Points on a hilly landscape, in no order, each with its height.
A ball rolls from a point to the lowest of its 2 nearest points, and stops where none of them is lower. Distance is the straight distance between rows; heights are no part of it.
Ranep h=331: [141 119 167 101 168 137 126 130 124  96 123  96 106 123  83 154 110  97
 132 121 143 173 137  99 149 128 143  89  99 125 127 119]
doroz h=752: [125 161 133 201 153  97 129 127 134 111 151 145 165 127 118 106 125 200
 125  77 135  94  80  92  97 126 118 159  89 146 122 109]
safa h=219: [115  93 164  89 127 178  90  96 105 122 162 130 135 134 101 159  36 130
  89 147  99 122 105 133 129  79 166  93 195 168  97  98]
vele h=428: [163 135  73 119 144 113 125 164  96 149  94  92 146 160 157 123 159 148
 120 133 134 162 140  54 123 135 150 129  83 171 150 127]
Tet h=357: [ 98 150 146 156  81 163 125  75 123 148 101 109 113 143 100 109  95 139
 118 123 114 145 147 114 150 129 134  75 119 142  85 106]
metot h=490: [146 165 155 139 118  87 153  85 109 104 154  57  76 148  87 113 123 114
 120  89  97 137 117 145 174 180 142  98 116 132 132 124]
gupad h=255: [ 78  79 144 121 147 151 120 171 166 134 128 152 113 103 131 154 117 128
 162 105 164 165 105 139  85  72 121 110 170 128  80 142]
ramu h=305: [151  94 122 116 152 124 115 124 140  94 125 145 102 123 117 140 135  92
 115 125 177 139 143  78 130  94 154  91 126 167 120  88]
saf h=276: [125 112 110 178 121  97 136 118 126 197 171  94 117 156 117 128 162  91
  87 146  78 128 109 195 119 157  75 106  94 166 154 126]
gid h=798: [ 91 140  64 167  88 157 114 116 141 144 139 124 146 130 135 110 169 158
 177 123 137 171  64 113  92 150 176 161  31 101 119  99]
tusu h=493: [ 91 178 134 164 124 149 118 171 131 177  95 144 120  86 121 113 157 102
 144 140 108 145  80  80 109 129  82 143  92 113 115 135]
sali h=169: [142 115 131  80  96 118 106 148 127 158 135 165 116 113 185 196 116 153
 109 167 137  97 202 113 180 123 107  97  96  83 144  91]
Pozir h=445: [175 122 120 105 191 126 117 182 106 160 126 124 155 141 148 116 133 126
 129 148 153 147 153  62 118 111 106 144 126 171 133 147]
geg h=165: [144 151 133 146  99 160 167 166 103 154 177  91 154 215 143 116 201 137
 170 109 151 150 130 143 102 160 161 151 110  98 153 118]
mes h=590: [143 123 148 118 126 121  87 181 146 192 161 160 112 141 158 123 154 168
 184 154  69 106 129 106 140 129 111 118  99 139 151 136]
sak h=386: [126 140 150 171 119 163  95  84 108 162 132 103 122 166  78  91 115 124
 124 144 111 147 184  88 157 141 115  94 110 163 135 115]
Bemo h=221: [ 63 142  87 160  95 178 150 100 119 144 131 137 163  91 141 128 147 162
 182 104 134 148 155 179 123 108 111 128 129 117  92 166]
Tanuz h=245: [166 122  94 179 131 101 124 122 109 149 177 106 127 154 146 103 173 123
  96 108  96 131 106 155 135 136  60  88 118 169 166 131]
Dize h=222: [184 106 127  76 151 128 116 160 125  96 141 153  73 160 145 119 129  65
 138 149  66  97 152 106 154 136 152 104 167 167 122  97]
Vod h=432: [102 138 110 118 122  89 139 123 112 182  74 120 136  61 136 106 132 111
 124 176 152 151 156 104 165 125 114 126  82 111 109 182]
Madis h=303: [172 152 201 107 158 112 147 110 107  61 208 128  68 131  87 133  88 106
 107 140 147  61 129 124 121 157 155 113 109 123 117 112]
lomeg h=160: [ 81  89 131  79  79 134 130 121 155 156 111 115 130 125 114 146  55 139
 107 142 105 160 159 123 118 124 143 137 167 162 115 155]
vemo h=675: [105 185 152 191  51 119 138 115 157 112 138 109 200 153 112 134 154 111
 157 136 148 105  47 115 122 110 132 142  75  86 107 145]
lizud h=88: [162  92  73  88 178 140  90 135 119 115 103  98 128 150 161 106 134  89
  78 127  80 135  70 115 135 102 111  93 175 204 153 110]
poguf h=534: [161 110 200 110 144 143 108 111  95 106 164 100 129 132 111  90 130 126
 131 125  91 147 144 125 214 156 146 105 139 137 109 140]
Pev h=389: [133 170 149  99 135 105 139 173  90 102 110 123 110 125 177  93 172 145
 133 112 132  96 153 127 126 101 136 184 161 124  95 149]
Subol h=371: [112 146 152 124 125  96 153 161 109 136  81 135 154 133 161 103 141 179
 115 112 164  73 158 115 121 143 157 188 138 100 119 139]
nas h=210: [122 100 166  77 113  68 125 136 151 154 110 118 155  96 166 146 134 160
  69 170 142 150 153 150 187  89 130  92 124  88 130 134]
fure h=552: [180  98 196  99 148 145 108 115 119 159 163 126 102 201 148 103 124 150
 182 132  80 130 152 103 216 155 145 115 143 115 125 144]
fino h=137: [131  87 176  87 118 119 144 120 133  99 135 111 159 113 129 159 120 143
  97 107 130 161 152 198 181 115 175  73 173 115  99 142]
gebop h=353: [116 113 159 136 174 107  80 152 142 150  75 129 131 130 107 111 132 149
 121 153 134 142 127 108 133 131 147 127 126 156 157  99]
pefip h=599: [166  93 114 117  68 167 127 194 186  93 142 101 170 117 114 112 149 155
 142 135 151 194 118 122 102 123 102 169 130 111 143 153]
lomit h=198: [119 113 122  76  60  95 109 133 141 139 112 127 131  89 188 168 138 139
  90 167 152 137 182 148 176 133 155 115 107  70 147 104]
ven h=627: [104 159 124 151  84 104  80 104 150 128 144 128 118  64 140 108 168 121
 135 149 113 125 184 154 144 109 136  92  74 100 157 115]
nef h=244: [ 54 156 104 183  79 184 173 124 100 168 149 118 170 122 145 121 165 149
 167 122 138 147  94 171  87 121 130 137 106  93  96 147]
lek h=834: [127 100  93  99  64 150 168 147 139 144 148 104 169 158 149 178 158 139
 179 170 166 168 106 173  83 164 154 154  88  95 167 149]
Zisob h=66: [154 116 148  61 134 132 120 148 129 134 137  98 133 170 136 133 154 114
 119 150 119 163 235 110 172 109 155 105 137 102 131 142]
tokan h=299: [135 119 129 127 137 133 115  78 107  98 142 111 154 129 129 177 102 131
  99 110  72 127 108 168 153  86 101  53 137 172 125  86]
Kopaz h=313: [ 72 122 144  96 172 154 125  92 108 112 153 124 107 101  62 176  75 113
 121 122 162 156  64 135 126  87 140  51 158 126 116 101]
tiv h=173: [115  80 164 137 156 116  93 144 140 160 105 173 137 100 152 188 104 124
 156 140 131 110 122 146 150 117 151 111 156 167  95 110]
sobe h=90: [124 162 112  95 174  87 114 110 131  99 132 135 113  90 164 133 119  99
  72 180 123  66  94 160 106  70 132 138 151 194 152 112]
nolus h=159: [171 133 104  95 143 122 117 128 137  57  91 130 110  93 133 116 151 135
 177 139 157 118 152 141 158 169 152 223 138  91 113 149]
rafo h=35: [153 126 115  50 137 125 141 127  76 101 176 101 155 153 154 146 133 118
 101 135  85 147 217 107 194  98 137  89 122 108 124 150]
navi h=177: [176 100 131 144 119 108 140 142  96 160 136 163 145 159 202 147 139 165
  67 116 153 112 147 131 152 125  85  94  94 151  85 113]
Nera h=395: [120  96  85  70  94 168  85 114 176  93 158 144  81 138  78 120  99 109
 141 169 193 108 140 115  61 119 188 107 184 137  92 139]
Vuz h=185: [184 115 188 155 170  86 117  80 105 158 143 161 136 126 151 104  92 124
  60 150 143  56 141 151 190 161  84 150 117 116 127 150]
lud h=325: [ 95 150 186 142 105 202 159  77  89 121 127 117 118 108  78 132  61 125
 117 136  98 138 122 101 161 126 126  61 135 154  60 117]
vas h=591: [106 104  88 115  57 184 124 175 180  92 135 114 161  85 113 115 136 119
 108 122 140 169 171 142  80  97  93 176 159 109 120 152]
notan h=164: [134  88  50  64 157 136 127 130  96 150 105 114 170 189 181 177 147 145
 137 124  62 162 150 142 129  95 125 108 133 149 122 159]
Rami h=128: [125  97 134 106 188 145  87 136 113 141 122 174  90 156 128 179 116  83
 146 136 122  93 105 132 112 131 173  85 167 189  94  91]
Nimas h=399: [107 144 125 123 150  91 127 110 145  95 135 115 131  65 108 110 127 113
 119 148 164 140 150 133 106 103 111 116 146 153 185 128]
zemu h=193: [123 120 132 185 163 112 118  79 119 158  62 118 123 165 119 165 115 145
 157  93 150 150 130 158 159 179 139 148 118 131 138 129]
Ledef h=187: [136 148  95  96 115 163 108 105 134  61 102 119 102  86 111 111 162  92
 167 124 123 153 115 147 173 141 152 169 158 109 103 129]
beno h=549: [ 67 141 173 145 130 101 123 129 129 185  80 162 110 114 118  94 146 130
  93 148  82 118 108 148 140 109 114 105 112 121 110 152]
Rol h=381: [115 106 123  76 120 136 130 161 187 117 144 139  69 115  86  85 104  96
 125 156 185 129 114 102  47 114 165 154 197 137 107 156]
Fomok h=176: [155 105 101  89 212 117 123 125 103  90 137 166  94 176 115 149 119  60
 156 130  97 111 110 112 131 149 166  61 150 178 129  96]
Meto h=572: [116 130 164 142 102 126 142 109 122 183  98 156 115 124 168 101 151 145
  97 136  56  88  84 188 170 138 141 105 157 130  85 145]
Zol h=486: [122 122  98  71 150 168 114 131  89 122 142 137 149 163 120 143  93  95
 107 146  69 119 191  92 108  67 108 124 188 165 133 111]
mis h=624: [111 114  91 145  73 134 172 140 104 136 160  92 144 160 148  89 177 185
 130 105 145 176 139 142 108  86 123 115 113 128 131 165]
tib h=710: [157 165 135 177  77 169 164 148 162  96 144  89 176 181 105 132 117 138
 143 123 152 121 119 115  72 131  84 177  92  97 152 154]
kiza h=253: [104  97 206  87 148 220 100 138 105 104 180 116 137 122  69 131  61 109
 104 149  90 134 111 120 129 131 174  87 165 163  75 112]
rif h=570: [174 137 133 103 137 117 122 128 121 162 149 148  97 160 149 134 142 141
 181 137  96 125 172  78 187 137 111  96 106 107 127 121]
Beg h=367: [ 85 124 127  91 122 149 121 168 136 134 160 136  93 108  81  79  91  80
 144 138 164 158 126  98  87 115 127 142 219 139 128 132]
gasub h=298: [154 122 146 217 164 139 108 118 110 181 157 127 156 130 166 111 169 137
 106  76 112 104  62 156 175 167 105 140 131 162 113 132]
Keba h=188: [164 138  96 132 125 136 129 185 140 104  98 132 140  68 154 169 142 105
 157 147 166 142 109 122 114 145  99 180  71  98 146 154]
dil h=129: [165  94  83  94 172 154 121 137  92 132 105 125 142 206 151 129 142 111
 126 109  67 156 107 108 131  88 116 108 165 179 117 125]
kizav h=186: [108  94 162 100 116 144 140 100 143 134  97 137 113 126 105 136  47 148
 110 151 114 117 112 131 111 114 153 113 173 172 106 117]
pino h=460: [108 135 153 134 167 107 107 148 150 120 112 135  85 145 110 124 123 120
 172 102 112 118 110 161  88 109 104 152 127 103 151 116]
noso h=343: [100 132 179  97 192 175 120 112  85  90 142  85 131 105  66 157  88 110
 102 108 144 190  84 138 138 124 166  68 112 141 112 102]
zoz h=581: [ 83 116 108 131  88 174 116 166 167 123 133 130 153  49 113 111 125 108
 100 139 156 184 117 115  89  76  83 132 174 118 148 114]
puf h=504: [155  97 166 129 153 103 108 116 122 119 137 121 134 165 162 115 165 149
 118  86  99 127 123 202 157 108 127 121 163 122 128 119]
gon h=634: [111 119  82 127  88 114 157 106 118 156 166 113 121 119 145  94 163 132
 143 144 122 188 157 158 129  96 133  85  80 127 120 144]
ner h=266: [101 120 143 148 140 144 116 150  95 172 110 109 165 142 109  92 123 174
 128 123 116 143  75 141 115 130  86 150 180 165 133 152]
Totad h=425: [125 147  96 144 137 128  78  93 153  85  86 117  99 117  46 107 137  79
 102 101 134 139  78 135 142 185 129 204 142  93 117  97]
Vom h=509: [114 157 145 162 150  63 124  83 141 135 131  83  83 130  90 111 130 112
 145 119 101 144 149 108 150 181 121 148  95 112 156 150]
bora h=236: [139 128 119 113 131 161 131 151  95 124 155  82 205 153 146  79 113 157
 125 112 107 128  73 114 120 105 105 153 206 184 124 184]
guko h=467: [137 161 172 129 119  97 137 126 116  98 132  93  92 137 102  63 115 102
  80 119 100 121 113 144 159 134 115  94 173 164 136 111]
sipoz h=453: [ 94 145  86 141 113 135 105  97 118 172  87 118 138 101 127  62 167 125
 126 160 134 146 144  94 146 137 146 142  55 104 134 156]
Bude h=194: [127 125  77  93 155 147 141 163 111 170 136 138 175 172 155 181 167 140
 182 127  81 156 177 127  99  87 114 125  88 122 163 151]
Buno h=138: [147 131 159 118 102 109 146  87 101 162 140 123 147 126 159  92 125 128
  64 164 122  85 148 161 200 143  89 118 124  98 119 173]
Zazig h=337: [174 128 161  97 123 121 162  79 100  98 114 101  99 143 114 177  50 126
 101 114 110 104 107 135 170 175 160  89 103 160 128  96]
vuna h=385: [176 106 147 129 161  81  79 127 126 200 111 120 137 168 141  98 136 153
 132 153 119 133 136  88 157 167 142 145  80 145 176 115]
tupib h=551: [ 87 124 137 127 122 116 144 168 161 155 126 167 168  84 138 124  98 154
 102 154 114 126  81  98  75  50  82 129 103 132 115 148]
pur h=406: [125 156 100  90 115 104 156 187 102 125 115 154 113 117 196 140 201 120
 158  99 118 137 143 132 139 105 151 131 137  88  89 141]
kato h=499: [ 99 155 119  68 148 146 155  99  81  98 171 117 164 124 128 165  66  74
  78 130  79 105 156 141 114  53 106 111 190 147  91 129]
Lisek h=179: [156 115 181  92 136  91 136  94 116 142 122 120 172 105 162 126 116 152
  49 153 106 121 116 170 204  99 108  95 115 105 109 152]
miki h=125: [160 130 120 117 146  63 175  99 115 107  95 128  90 132 165 178 100 126
 144  95 157  87 124 171 143 146 142 129 158 144 134 128]
Gises h=422: [128 153 144 154 136  70 173  90 168 105 123 160 116 113 116  73 126 169
  63 119 131  96  93 166 124 107 126 127 158 136 168 130]
Ridud h=568: [ 94 106 113 122  99 121 141 140 188 149 110 143 143  47 109 121  86 132
  71 153 144 158 109 125  76  73  90 128 144 123 140 146]
Bemuf h=218: [106 158 118 139 114 113 147  76 146  60  96 141  87  58  97  62 143 127
 156 106 126 129  90 149 161 146 159 160 146  88 114 155]
Gab h=284: [182  89 122 126 144 109 138 143 142  87 122 154 113 152 161 159 127 121
 122 126 181  95 165 119 106 133 165 112 124 159 148  83]
ravug h=485: [ 99 137 145 118 168 106  79 109 112 125 117 100 118 183 117 125 151 135
 150  96  80 128  85 195 127 119 102 112 177 120 155 120]
mip h=585: [156 147  83 129 124 112 143 115 119 126 155 125  72 166 126 118 155 109
 184 114 118 137 181  78 171 175 117 115  90  89 141 117]
fes h=295: [123  72 183 113 156 102 149 214 159 144 115 151 158 142 126 132 130 160
 121 131 158 129  83 113  86 110 131 170 134 130 125 164]
Vefe h=208: [126 112 124 104 178 154  93 104  93 124 168 113 148 126 128  92  86 119
 133 141 114 103  92 122 131  86 117 148 224 167 118 151]
pabi h=419: [116 115  89  73 133 136 157 130 143  68 146 128 129 112  88 165  69  69
 167 148 105 155 201  94 116 116 148 105 156 164 132 139]
bal h=196: [151 164 145 148 112 164 158 195 111 133 130 105 145 228 135 150 170 155
 154  85 134 122 112 102  99 145 156 142 105 108 130  86]
nupib h=400: [140 174 118 155 137 122 106  78 143  77  99 113  99  72  82 109 130  74
  84 123 146 120 146 139 146 176 136 181 111 101 137 119]
pokif h=322: [ 96  99 180 115 165 128  93 193 149 152 110 153 147 119 108  76 132 144
 129 156 149 121 124  99  88 112 147 146 164 145 135 146]
soku h=444: [143 126 189 140 115 111 167  70 148  99 149 137 119 134  93  73  93 142
  61 114  99 100 101 184 153 122 128 122 163 148 141 122]
muv h=728: [116 159  98 143 128 148 138  92 124 106 117 136 130 107 133 112  87 141
  95 122 152  89 129  91  65  67 103 160 117 123 117 116]
Dur h=408: [107 146 104 115 121 166 127 171 116 118 129 143 111 136  94 150 114  84
 175 113 131 148  73 108  77 123  94 133 177 118 178  87]
leluk h=271: [101 143 154 188 113 156 112 133 149 170 112 130 146 155  85 117 133 172
 175 142 105 125 156 126  97 187 121 134 105 113 157 128]
kufa h=606: [153  94  80  90  67 163 148 174 177  77 133 107 118 143 127  92 133 155
 168 116 122 189 147  96 106 101 137 141 160 147 147 160]
dofet h=272: [177 134 217 114 185  85 153 111 101  92 178 130  92 104  91 149  78 116
  89 122 154 103 126 136 171 189 148 110  92 104 138 102]
lukav h=847: [ 51 107 122 113 116 114 131 105 109 206 116 125 130 150 148 136 153 147
 147 160 111 152 113 201  99 106 155 123  86  97 127 135]
Kitet h=786: [ 99 134 111 171  71 132 151 132 139 171 147 121 136 142 123  96 161 170
 194 144 142 147  76  90 111 185 150 138  43  88 119 142]
Nik h=229: [174 105 208 132 174  64 134 121 117 139 136 145 113 129 121 130  93 127
  72 155 191  52 128 139 189 169 133 135 122  96 137 115]
detod h=718: [147 146 107 152 104 177 167 149 147  94 116 123 147 124  98 118  94 118
 112 135 157 102 120 111  67  89  66 211 120 101 119 159]
Sif h=352: [128 117 171 124 147  99 148 149 121 131  95 154 137 120 130 101 103 137
  84 148 189  84 158 120 111 144 151 171 160 105 100 182]
vopo h=157: [146 119 121 125 141  93 142 104  94 120  90 112 111 171 154 186 126 131
 175 101 122 120 134 181 160 190 129 125 135 127 147 127]
bif h=277: [128  90 163  89 145 125 129 207 183 128 142 139 151 128 152 150 125 151
 159 113 152 176 120  92  90  87 150 166 137 120  97 157]
luro h=228: [ 90 128 141 194 167 116 102 123 118 173  84 113 151 163 111 148 138 166
 134 107 141 108 137 148 110 188 147 184  99 106 164 111]
Kopos h=472: [147 134  64  92 128 159 126 145 128 138 101 127 137 175 124 135 117 110
 115 142  91 148 199  56  84  87 124 107 133 166 141  96]
paf h=387: [ 90 145  85 105 129 147 123 138 104 125 115 136  81 103 106 120 105  76
 151 119 139 181  88 105 109 105  91 104 208 148 142 114]
Nif h=263: [179 101  80 125 145 120 131  90 101 106 125 139 164 131 144 158 104 115
 133 130  70 118 145 139 165 121 108  48 118 168 137 114]
liv h=261: [194 143 123 129  95 130 120 131 111 114 137 141  82 176 157 114 130 114
 117 122  70  78 119  97 166 166 140 123 153 178 135  76]
suz h=94: [143 137 161  95 149 123  95 109 113 134  97  72 134 142 105 109 153 124
 140 155 155 165 216  98 167 148 169 132 121 106 146 151]
Zepes h=600: [189 134  65 120  73 141 107 131 155 115 133 129  72 136 132 146 165  88
 147 136 134 144 170 119 159 185 101 144  83  76 147  99]
Sotet h=234: [153 124 110 155 135 125 145 179 111 109 136 129 150 205 158 132 170 123
 116  63 128 108 112 108  89 149 122 124 141 158 127  81]
Kan h=178: [116 130 147 112 178 134  84  92 107 140 172 163 127 120 127 120 102  99
 115 156 112  61 100 151 114  82 127 123 194 153  76 127]
ket h=696: [131 162 128 180  61 151 150 117 163 117 136 113 185 168  78 107 109 150
 134 144 130 101  60 111  81 141 102 160  58  81 132 152]
Mag h=487: [ 70 159 116 181 158  82  85  93 145 127 117 115  86 114  64 107 144 112
 179 107 101 148 112 112 141 185 144 158  96  76 146 131]
zorom h=108: [122  79 121  77  92 101 157 138 121 133 147 141 140 156 167 175 119 117
 116 120 110 144 183 186 164 124 127  89 161 104 112 148]
sena h=653: [129 175 130 181  64 143 137 169 159 107 125 130 168 127 138 153 156 108
 159 120 147 138  60  95 111 146 135 125  90 119 141 107]
vevab h=279: [ 68 168  74 156  86 219 123 123 113 170 130 129 175 133 120 132 168 136
 180 128 116 151  88 116  93  89  91 167  96  63 109 132]
Rinav h=610: [ 98 164 149 134 103 123  93 159 133 175 147 152 134 102 138 134 173 134
 155 177  73 117 183 129 130 134 138 114  90 113 158 107]
pasa h=464: [101 145 133 161 124 155 111 156 157 162  92 138 110 103 105 137 156  90
 180 138  92 153  72 135 114 181  97 170  97  80 137 132]
zuve h=638: [122 167  92 171  88 158 106 161 162 138 107 127 123 132 124 157 150 111
 159 111 136 141  77  75  90 190 146 148  87 144 162  71]
Gitur h=85: [152 152 124 141 137  78 179  90 107 166 103 139 103 124 184 166  90 164
 121 104 144 101  85 159 131 128  90 145 108 131 106 158]
zop h=819: [115 122 108 152  78 104 123 122 167 147 117 162 120  83 162 132 155 170
 141 119 169 132  93 165 143 152 124 133  88  81 142 139]
senu h=220: [103 165  96 104  99 138 147 169 138 134 115 111 162 101 127 144 145 124
 164 151 118 137 138 133  82 142  96 162  84  96 156 171]
duvun h=738: [113 170 128 166 191 106 115  97 112 118 144 142 145 110 131 111 125 145
 120 120 145  78 147 104  88  92 115 161 111 161 131 102]
muz h=260: [152 138 117 186 147 120 116 130 123 162 144 163 129 104 155 155 146 146
 132 109 105  99 110 121 173 164 113 124 106 191 119 105]
Vep h=41: [146 128  99  83 169  95 107 136 107 109 111 116 111 142 144 129 107 112
  94 155 103 112 100 117  93 106 114 113 150 190 160  93]
Ranes h=225: [173 112  95 171 153 129 138 117  89 153 142 158 156 116 173 174 111 117
 142 129  98 103 161 127 183 150  99  99 120 165 119 128]
Debi h=136: [137 100 119  67  72 119 144 146 141 164 135 149 135 124 155 161  85 148
 155 141 108 143 189 115 129 134 126 120 155 132 133 162]
zofov h=300: [183 128 154 144 101 101 120  93 121 137 125 116  91 151 125 128  79 100
 107 138  89  76 139 134 182 201 132 121 132 181 124 100]
Sovu h=769: [125 150 133 168 114 137 136 130 121 153 122 151 158 133 144 101 144 195
 159 110 118 123  96  69 103 114 121 145  50 107 104 148]
Til h=401: [135 147 154 136 157  44 167 114 160  86 138 147 109  90 114  77 140 138
  99 116 169  78 128 165 133 119 130 167 135 106 176 161]
pud h=376: [113 135 146 142 158  83 155 150 141 101  99 179 120  99 118  59 134 123
  81 145 171  68 111 129  92 130 138 184 132  85 158 184]
pibi h=454: [ 91 142  97 172 161 131  83  57 159 101 108 126 107  78  56 117 127 110
 137  90  92 130  68 122 154 167 144 185 131  64 116  99]
Veko h=623: [162 128  98 180 118 180 104 147 158 111 106 143 130 108 108 143 122 120
 120 122 163 113  85 102  81 179 129 196 122 146 127  91]
pupod h=358: [116 164 129 164 154 136 115 109 144  79 152 140  81 105  85 107 129  77
 102 113 205  92 144 126  80 117 126 140 153 119 110 109]
tof h=134: [132 131 137 126 104 120 139 115 120 171 113 150 118 140 183 174 110 152
  85 137 148 108 176 121 180 106  85  85  75  76  88 108]
ratig h=206: [110 105 151 132 143 113 140 144 150 146 137 180 163  58 165 174 124 144
  87 150 154 123 118 141 123  83 150 111 160 150 105 124]
Zede h=612: [177 116  96 156 104 157 113 127 152 118  86 135 101 130 136 142 122 106
 105 143 160 122 157 108 118 163 104 177  96 111 114  93]
gage h=378: [125 162 125 129 130 135 130 102 154  63 131 131  94  43  91 121 140  50
  98 138 170 126 130 142 121 119 118 135 145 111 140 120]
momi h=294: [111 136 138 180 165 136 106 142  91 175 119 103 182 165 146 120 170 163
 114  82 127 114  68 157 127 167 117 161 167 164 124 149]
bov h=212: [181  98 100 159 119 112 141 145 104 166 154 129 164 157 187 147 159 139
  76  97 124 128  94 172 130 130  78 104 101 144 139 137]
suv h=614: [110 108  66 100  81 146 157 166 122 114 138  96 134 174 125  81 144 140
 133  96 111 202 151 124 103 107 106 100 182 160 142 166]
lem h=133: [118 133 147  67 164 102  94  97 136 123 151 172 122 110 131 125 121 129
  65 167 141  60  84 135  95  76 174 102 168 177 113 138]
gefi h=304: [143 127 152 183 117 136 113 138 155 107 125 115 117 159 101 127 125 144
 158 109 140 121 198 141 116 165 127 135 138 123 177  99]
sala h=132: [110 172  99 154 110 131 172 153  93 136 151 106 133 168 172 132 202 149
 178  93 132 107 152 169 100 178 175 170 118  78 144 122]
Zafo h=163: [125 119 159 123 100 137 155  90 117  90 122 103 131 135 112 152 118 155
 144 100 153 142 187 181 170 126 159 119 145  76  93 144]
vavar h=414: [117 145 128 137 118  97 140 131 135 126 111 123 133  43 139  92 143 114
 116 137 154 164 152 110 147 118  97 120 132 153 138 173]
vozat h=518: [138 113 153 141 158 123  91 136 105 121 131  98 139 160 128  85 184 141
 118  95 140 157 157 151 174 128 150 100 148 140 100 134]
das h=407: [120  97 107  87 115 177 132 123 148  62 142 114 102 127  84 159  86  60
 146 143 181 135 166 101  98 118 173 127 188 126 132 119]
fibur h=158: [152 100 123 140 163 134 136 145 156 115 121 157 150  66 143 165 117 116
 156 144 216 112 100 124  81 126 108 172 111 116 109 167]
Godu h=288: [128 111 177 106 131 211 134 114 104 120 168 109 152 113  96 168  72 106
 134 147  48 138 155 123 176 129 144  65 140 158  63 121]
kun h=810: [ 91 155  77 188 104 123 112  99 166 143 111 127 122  79 142 144 170 158
 139  98 116 149  96 148 111 156 141 141  64 104 146  93]
kisi h=130: [159 156 101 132 131  97 129 111 110  66 122 130 121  89 167 142 171 136
 169 102 163 115 155 156 170 167 130 177 111  67 158 134]
Gaku h=124: [143 109 122 154 181  91 171 120 124 133 120 152 130 106 145 158  96 164
 166 105 184 114  98 127 117 118  89 147 102 152 120 159]
pir h=192: [ 70 150 135 167  97 164 141  57 125 114  95 123 158 114 109 108 123 175
 145 107 145 119 169 171 149 123 156 145 131  90  95 153]
rogin h=281: [ 92 104 137 108 154 146 123 100 158 106 136 166  83  99 107 145  95 112
 154 121 163 162  72 146  98  54 128  75 147 128  92 122]
Donu h=332: [132 146 170 145 150 125 124  85 129  67 188 113  86 142  62 132  90  96
 101 112 156  85 155 155 106 113 150  98 147 144 143  98]
ritak h=336: [117 134 147 163 126 124 115  42 131 102 137 103 117 147  97 117 100 150
  84 100 105 131 106 126 130  98 116  80  97 159 125  83]
zegi h=330: [149 139 148 170 139 124 126 119 144  57 159 130  93 155  73 100 103 125
 174 120 135  96 181 123 111 128 145 118 179 168 162  88]
rem h=482: [ 71 132 115 172 111 114 109  51 154 154  75 132 133 112  95  94 123 143
  96 148 110 134 121 105 135 120 144 116  38  82 145 145]
varek h=89: [130 173 123 146 111  79 143  96  81 117 127 109 107 144 170 113 169 148
 139  65 150  83 147 172 144 173 137 169 121  60 141 125]
buro h=525: [ 95 132 181 178 129 128 141 178 139 195 107 153 134 106 138 107 142 130
  74 138  96 110 115 100 101  93  79 136 118 127 113 127]
mupo h=73: [158 113 108  54 126 107 171 116  81 116 157 141 160 154 157 198  87 104
 121 138  77 139 187 141 178 116 104  76 124  96 104 168]
pez h=827: [115 114 102 143  64 109 178 138 137 132 135 119 149 104 165 140 151 173
 169 131 184 151  79 185 128 192 130 142 100  98 172 163]
Kofo h=436: [111 162 122 142 128 150 114 153 173 109 119 133  72 113  92 137 123  99
 195 127  95 129  92 136  91 145  81 169 137 110 165 123]
Kalub h=348: [ 97 128 144 102 148 153 113 181 121 148 120 133 116 126 106  91 126 109
 144 146 112 157 151  55 106  97 139 140 205 151 122 128]
nagu h=409: [166 127 101 120 103 115  99 155 138 159 113 104 123 176 152 116 154 164
 133 144 113 122 155  72 123 165 160 143  73 145 187 104]
vadum h=840: [ 83  80  79 103  95 133 141 128 136 203 132 123 133 122 156 153 142 146
 184 178 139 178 126 171 108 149 150 131  53 104 150 133]
kef h=230: [119  82 123 123 134 125 135 174 162 133 123 169 135  67 162 169 158 149
 118 111 199 150 123 126 110  82 151 101 130 116  86 109]
zivad h=262: [175 114 104 128 118 123 161 176 109  85  98 144 117 174 184 160 154 156
 103  73 153 100 128 113  99 141 167 130 137 143 120  66]
gov h=459: [170 107  82 102 157 164 147 194 148 128 128 149 132 131 133 150 137  82
 133 151 143 154 206  39  84 106 121 140 127 160 146 119]

For each start below, name the point where the ball stops.
pez => Kofo
sipoz => Buno
Ranep => varek
detod => Kofo
lud => rafo
Vom => Buno
ven => Kofo
mip => Kofo
